Each row is a point on a landscape with many valleys, with its height.
A ball rolls from a point to the lowest of its 2 nearest points, and stops where none of them is lower. Distance is the straight distance between rows; heights are no part of it.
kal: 17,55,21,11,35,46,12,40,-22,-14,18,25,9,18,-23,-13,-41,-34,-6,17,-9,33,-28  (h 2.14)
voru: 14,-18,0,-31,-41,-14,12,-66,42,3,14,-22,1,-51,1,30,24,39,52,-1,42,-3,2  (h 6.66)
biguz: 16,2,9,29,63,62,-15,-18,8,11,20,64,90,-1,10,-11,4,-5,-45,14,41,1,0  (h 1.96)
rifin: -62,14,21,31,-28,29,4,14,-43,15,0,18,35,33,-20,49,-39,-32,12,24,10,-6,13  (h 8.75)
fel: 15,-58,-4,7,-72,-33,34,-3,-24,14,6,40,-35,-17,15,-22,16,-72,-31,63,-55,16,2  (h 6.67)
bifo: -31,-62,-25,-14,-67,34,21,31,-93,1,-4,37,-16,14,13,-6,-27,-78,-44,-2,-43,10,-16  (h 8.16)
nus: -28,-15,-12,-23,35,-7,11,-1,41,-45,-28,-5,-1,-15,-26,-28,29,18,-28,-13,29,-49,13  (h 6.23)
roruv: 22,-58,-11,48,-12,-44,-2,-25,-9,4,-25,-46,33,-24,29,14,14,3,35,-8,46,-36,47  (h 7.39)
maziv: 16,-29,26,28,-63,-40,-50,-25,-42,63,36,17,-66,11,50,-25,13,-100,-25,46,-10,17,20  (h 6.93)
tok: 2,29,36,-12,30,13,0,62,16,-39,-16,-15,-3,13,-24,-43,-11,-42,27,14,-15,44,-31  (h 2.66)
Mozus: 11,8,-47,-30,53,24,-9,-38,64,-24,12,23,19,3,-15,3,48,6,-10,-20,37,-42,-6  (h 6.65)
mev: -12,-30,57,12,-18,-52,-4,-9,-55,-40,7,-19,-19,-37,23,29,17,-23,35,-6,-9,28,-3  (h 4.78)
netav: 20,26,26,-28,58,-17,-11,37,38,-15,-24,2,22,-49,-22,-16,11,24,47,-38,56,13,-48  (h 7.88)
vabo: -22,42,10,-32,67,52,-53,-29,26,44,43,-15,60,40,-27,-37,39,32,2,-46,23,27,-21  (h 7.77)
Nol: -1,-44,-5,4,-44,-22,-31,-70,39,40,3,4,-47,-37,29,-7,14,-32,-9,50,-27,-3,15  (h 7.79)
fupe: 15,-48,-35,3,-68,5,15,-11,-23,36,-29,19,-47,-10,-1,13,-71,-17,-37,-12,-76,21,-32  (h 3.44)
Sek: -20,-1,29,50,-4,14,-23,-18,-48,9,19,-7,39,34,53,37,25,-8,-47,2,9,20,50  (h 9.03)
Pud: 24,-25,-6,47,-84,-8,-16,6,-49,34,31,69,-72,-9,60,-8,-18,-79,-25,35,4,52,26  (h 6.09)
reg: -64,-25,11,48,-19,16,12,-15,-60,8,21,28,29,28,18,47,2,-49,-18,28,-12,-21,46  (h 8.86)
vugan: -24,26,21,8,18,-22,14,0,41,-40,-21,35,2,-25,-2,17,12,8,-19,-15,-19,39,19  (h 3.31)
Gilez: 57,12,5,-11,105,20,-30,23,36,10,30,11,78,22,-14,-15,35,16,35,-27,32,17,-6  (h 7.46)
nez: 24,-14,19,51,-74,32,37,-6,-57,15,27,67,-48,-1,57,-3,-15,-54,1,49,-23,27,41  (h 5.34)
fugo: -30,18,-25,-10,10,18,8,30,-11,10,11,-40,-9,65,-34,-29,-18,40,-34,-9,-1,-36,-2  (h 8.41)
Geko: 43,-38,-22,2,-18,-23,-48,-84,40,68,-19,-14,-14,-47,33,-15,8,31,67,35,45,-32,31  (h 8.51)
Zed: 13,-25,-22,9,-57,9,-7,24,-30,-9,19,-21,-33,38,12,32,-3,20,-11,28,-29,-8,-10  (h 6.10)
nuzom: -55,25,58,-11,31,-3,-58,6,6,5,-32,12,14,13,30,1,8,-2,-9,-25,3,12,-15  (h 4.22)
Bileg: -14,10,-5,-18,50,24,-53,-10,26,-3,-38,-36,85,19,0,-9,29,63,65,-48,55,-6,16  (h 3.58)
gedil: -12,28,-17,-8,15,52,0,-19,-17,17,64,10,26,23,4,-3,14,51,-44,17,36,-26,-26  (h 8.09)
buf: -18,3,40,-13,-41,-40,27,1,6,-18,-6,-35,-34,-13,30,46,3,-27,11,-19,-34,27,-4  (h 4.03)
Turi: -50,13,29,10,1,-10,-23,24,-41,-14,-9,-12,17,27,-36,24,-47,-32,21,-3,-24,12,13  (h 8.67)
ripek: -21,-3,-1,-22,1,54,10,47,-19,9,7,19,28,71,-23,-40,-10,45,-31,23,-11,-40,4  (h 8.50)
sitel: -1,9,-15,24,0,46,77,72,-69,-8,-19,11,-29,24,-7,-30,-27,-28,-42,12,-63,14,9  (h 7.48)
fadi: 41,7,-53,21,-42,-27,-5,-38,-22,15,-5,11,-63,-10,21,21,-54,8,22,26,-32,-16,-3  (h 3.23)
puned: 2,32,48,-40,-39,-13,25,23,20,9,17,-22,-37,-8,-24,18,-25,-24,-20,-43,-38,32,-12  (h 3.33)
tumu: -10,-6,-8,-27,29,8,46,24,12,-34,-43,-23,-31,-4,-37,-43,-12,-37,-47,-14,-37,-7,-25  (h 6.89)
safu: 17,-10,-10,11,-43,65,1,15,-11,0,34,8,7,39,37,46,-7,39,13,38,2,-10,-5  (h 6.37)
vifeb: -15,41,17,29,49,35,-17,13,27,-11,-4,26,47,-3,3,-5,25,1,5,10,-6,78,27  (h 3.89)
tur: 0,11,24,-6,24,10,-22,-3,-20,-19,25,-27,21,9,-16,31,-9,15,32,-14,4,13,3  (h 8.57)
kura: 44,2,-42,-47,-53,-11,20,-35,41,5,13,-34,-41,-36,-21,14,17,34,69,5,27,-34,-17  (h 6.24)
kop: -6,31,-54,-7,39,19,-38,-23,8,-15,-18,-14,31,10,-2,26,27,67,49,-42,69,-1,10  (h 3.18)
Bune: 5,-17,-19,14,-20,-29,-12,-90,40,56,-11,-18,-25,-48,36,-31,32,-3,50,74,3,-16,9  (h 8.17)
fuva: -14,-26,5,-35,-70,-47,-11,-25,15,29,-12,-23,-31,-31,-8,13,-20,22,1,-10,-3,-13,-37  (h 5.25)
furol: -35,54,-22,-39,49,20,-34,-7,17,15,1,17,43,27,-56,-39,2,43,36,-45,11,17,-9  (h 7.62)
vofun: 34,10,-57,-18,-51,-9,31,23,22,12,6,-42,-16,20,-18,23,-10,30,26,9,-11,-23,-10  (h 5.71)
Gile: 25,24,-42,-21,10,18,42,36,-11,17,-13,19,-14,3,-26,12,-65,7,-11,-15,-19,-34,-57  (h 3.04)
lefer: 14,20,4,25,3,-60,12,-5,55,-3,0,11,-18,-26,29,25,10,2,-24,1,-7,15,56  (h 4.05)
Zokur: -31,15,50,-12,55,10,-56,22,20,10,-44,-26,51,2,35,-7,19,38,34,-38,34,-8,-10  (h 3.90)
nak: -9,73,60,-15,10,2,7,51,43,4,-8,-7,20,7,-35,-55,15,-2,17,13,-29,61,-3  (h 3.09)
lezok: -63,-16,56,9,20,8,-25,-9,-2,-34,-37,38,43,-7,30,14,20,-10,-22,-24,-25,18,3  (h 3.88)
Munis: 13,60,-15,-24,15,48,23,65,-29,34,6,37,-1,18,-38,-26,-58,1,5,7,-8,-2,-51  (h 2.60)
Fipom: -43,-10,30,1,34,-16,12,31,-8,-34,-39,-23,-14,0,-22,-55,0,4,-37,-15,-7,-28,-7  (h 6.60)
Gizul: 39,-1,5,28,5,15,0,20,36,1,13,-21,24,32,53,59,28,36,3,15,1,-17,31  (h 6.63)
gug: -9,48,-60,-16,16,-6,4,44,-16,-17,-22,-52,-34,-5,-39,-6,-12,46,15,-42,2,14,-13  (h 3.65)
disem: 35,4,-52,-14,35,6,8,-59,39,-32,29,-9,-2,5,17,36,22,10,2,-18,38,-47,33  (h 6.97)
kilin: -39,-37,9,11,20,-43,3,33,-54,-28,-14,6,-14,-7,-5,-17,-5,-22,-38,0,-18,-30,3  (h 6.92)
dos: 12,1,-55,-15,-73,-5,26,-21,8,30,-17,26,-54,-15,8,-3,-37,-11,8,27,-72,-4,-12  (h 2.40)
Revov: -1,38,-33,-16,60,14,9,23,1,-15,-12,-18,-3,16,-67,-92,-11,5,35,-5,-19,-9,-26  (h 7.34)
Buzaz: -4,-48,20,14,-40,-48,31,-16,-26,-6,4,11,-26,-42,-16,15,7,-88,-5,34,-29,1,-23  (h 5.86)
palal: 7,-23,24,-3,-4,-23,7,65,-14,-31,-13,13,-24,-5,-1,-2,2,57,14,-4,-50,16,-6  (h 5.74)
bil: 37,-10,-51,-9,-33,-45,-27,-58,66,47,-30,-20,-2,-28,14,-5,6,27,49,-15,88,-46,39  (h 8.88)
misel: -16,36,-21,-10,-4,14,18,-8,-17,10,46,-32,-21,41,-6,17,-19,24,-58,12,34,-28,-22  (h 8.26)
sena: 32,23,14,-26,73,0,-43,21,54,20,0,-21,40,7,-44,-3,18,2,42,-41,86,3,-16  (h 7.66)
zepo: -18,-32,48,8,-6,-35,0,59,-44,-45,-9,-35,-4,-23,-15,7,28,39,24,-4,-15,39,-9  (h 5.41)
Rulo: 28,18,-27,29,-34,14,10,-53,-18,-2,31,47,-66,-3,46,12,-29,6,-23,25,-33,-12,25  (h 3.98)
kigu: -22,1,-20,-2,-8,7,83,17,-32,-24,-14,11,-43,7,20,-17,-21,-48,-69,4,-45,-4,-15  (h 7.23)
Fup: -30,30,30,41,61,22,-36,9,30,17,-14,-12,75,12,-1,-13,34,-26,-22,14,29,47,-5  (h 3.46)
livar: 18,14,-33,-31,67,40,38,20,-5,-50,-9,-33,-19,5,-51,-52,-6,12,-22,-6,-8,1,-45  (h 7.15)
dal: 22,-50,-1,5,-49,-43,2,-18,38,30,7,13,-78,0,45,-48,-3,-41,-11,57,-46,-17,6  (h 7.33)
selal: -12,-2,35,-22,31,-10,1,-29,0,-48,-24,-48,22,-11,-2,4,24,-14,34,-32,44,7,26  (h 8.40)
zeda: -13,-50,21,56,-2,-58,-25,-52,-31,33,8,-4,42,-30,12,21,5,-20,12,-6,42,-45,37  (h 7.87)
zutid: 5,-16,33,35,65,42,-25,-31,-11,8,3,2,74,-15,28,24,9,-28,-15,8,33,19,-32  (h 2.80)
posi: -36,41,-25,-2,61,5,-40,-12,-29,-16,-16,-9,25,-6,-47,-66,-1,10,33,-13,6,9,-19  (h 7.49)
Masum: 27,8,16,13,-32,15,45,-23,-40,-8,35,32,-45,1,13,0,-9,-29,-6,17,-22,-18,34  (h 4.63)
folu: -10,0,-31,15,-32,22,25,56,-68,-6,-17,11,-3,23,-41,-9,-41,0,-17,-9,-56,33,-1  (h 7.63)
kegu: 19,-46,17,51,-19,-17,-8,-7,9,0,2,-43,10,4,61,34,33,-8,21,36,7,-25,54  (h 6.95)
fof: 35,-2,13,-11,54,21,-3,4,56,1,2,29,69,-18,29,11,37,42,25,-19,23,10,1  (h 7.25)
rurik: -10,46,-80,-2,42,-1,1,0,4,-14,-16,-27,-11,20,-24,26,16,53,17,-27,20,-12,-3  (h 3.61)
tudup: -7,22,43,-7,-6,47,13,28,-6,-10,14,16,-19,24,-7,20,-35,-11,-35,-1,-30,38,-32  (h 2.62)
Milub: -28,32,6,-1,30,39,-33,-10,17,33,40,-30,59,70,-7,-5,40,47,-34,0,25,3,19  (h 7.92)
siko: 61,-11,50,-5,25,9,1,-25,31,6,24,52,35,-18,48,20,25,43,9,-3,-12,-11,0  (h 6.99)
mibu: 22,-16,51,-36,14,-27,1,16,17,-50,-26,-2,12,-39,-20,9,-11,-10,38,-12,42,-18,-26  (h 8.14)
Leset: 4,-39,11,7,-38,-17,-21,-52,13,-11,-13,-22,9,-50,-6,30,11,16,9,2,19,5,-20  (h 6.05)
vipe: -37,-35,-8,14,-53,-1,3,43,-73,-15,0,71,-15,19,-12,18,-17,-25,-45,1,-49,47,11  (h 7.85)
todit: -8,-49,-6,-22,-63,-31,-2,6,-7,35,-31,-2,-22,-5,-21,4,-51,-17,-25,-19,-32,-16,-60  (h 4.44)
dabe: -17,-30,18,33,-23,-61,26,7,-28,0,20,12,5,-30,-17,11,-19,-55,-40,7,0,-8,23  (h 6.64)
kepek: 39,0,-25,-7,-26,-57,38,6,74,-17,11,-4,-42,-18,15,4,5,11,-6,-4,-3,-45,35  (h 4.94)
zazas: 52,22,-45,-36,19,-26,-11,-51,19,-17,32,-18,-24,-21,-25,14,2,-2,-2,-52,42,-13,17  (h 7.41)
Lala: 8,-9,-28,-46,-13,-21,27,7,73,-13,-8,-24,-19,-16,-22,-25,28,53,-11,-19,25,-35,8  (h 5.73)

Two balls start at each pair of points below. Name the first point that both come to, or write none.
disem and mibu: none
maziv and Sek: none
fugo and ripek: gedil
rifin and vipe: none
bil and fof: none

Call two points neighbours if one is among the 2 nearest of the other. Go from one point of each pair to the other, from neighbour to neighbour, staying as low as possible. Name the highest point that can't be avoided.
dos and Fipom: voru
biguz and kal: vifeb
kop and kal: nuzom
Buzaz and biguz: kilin
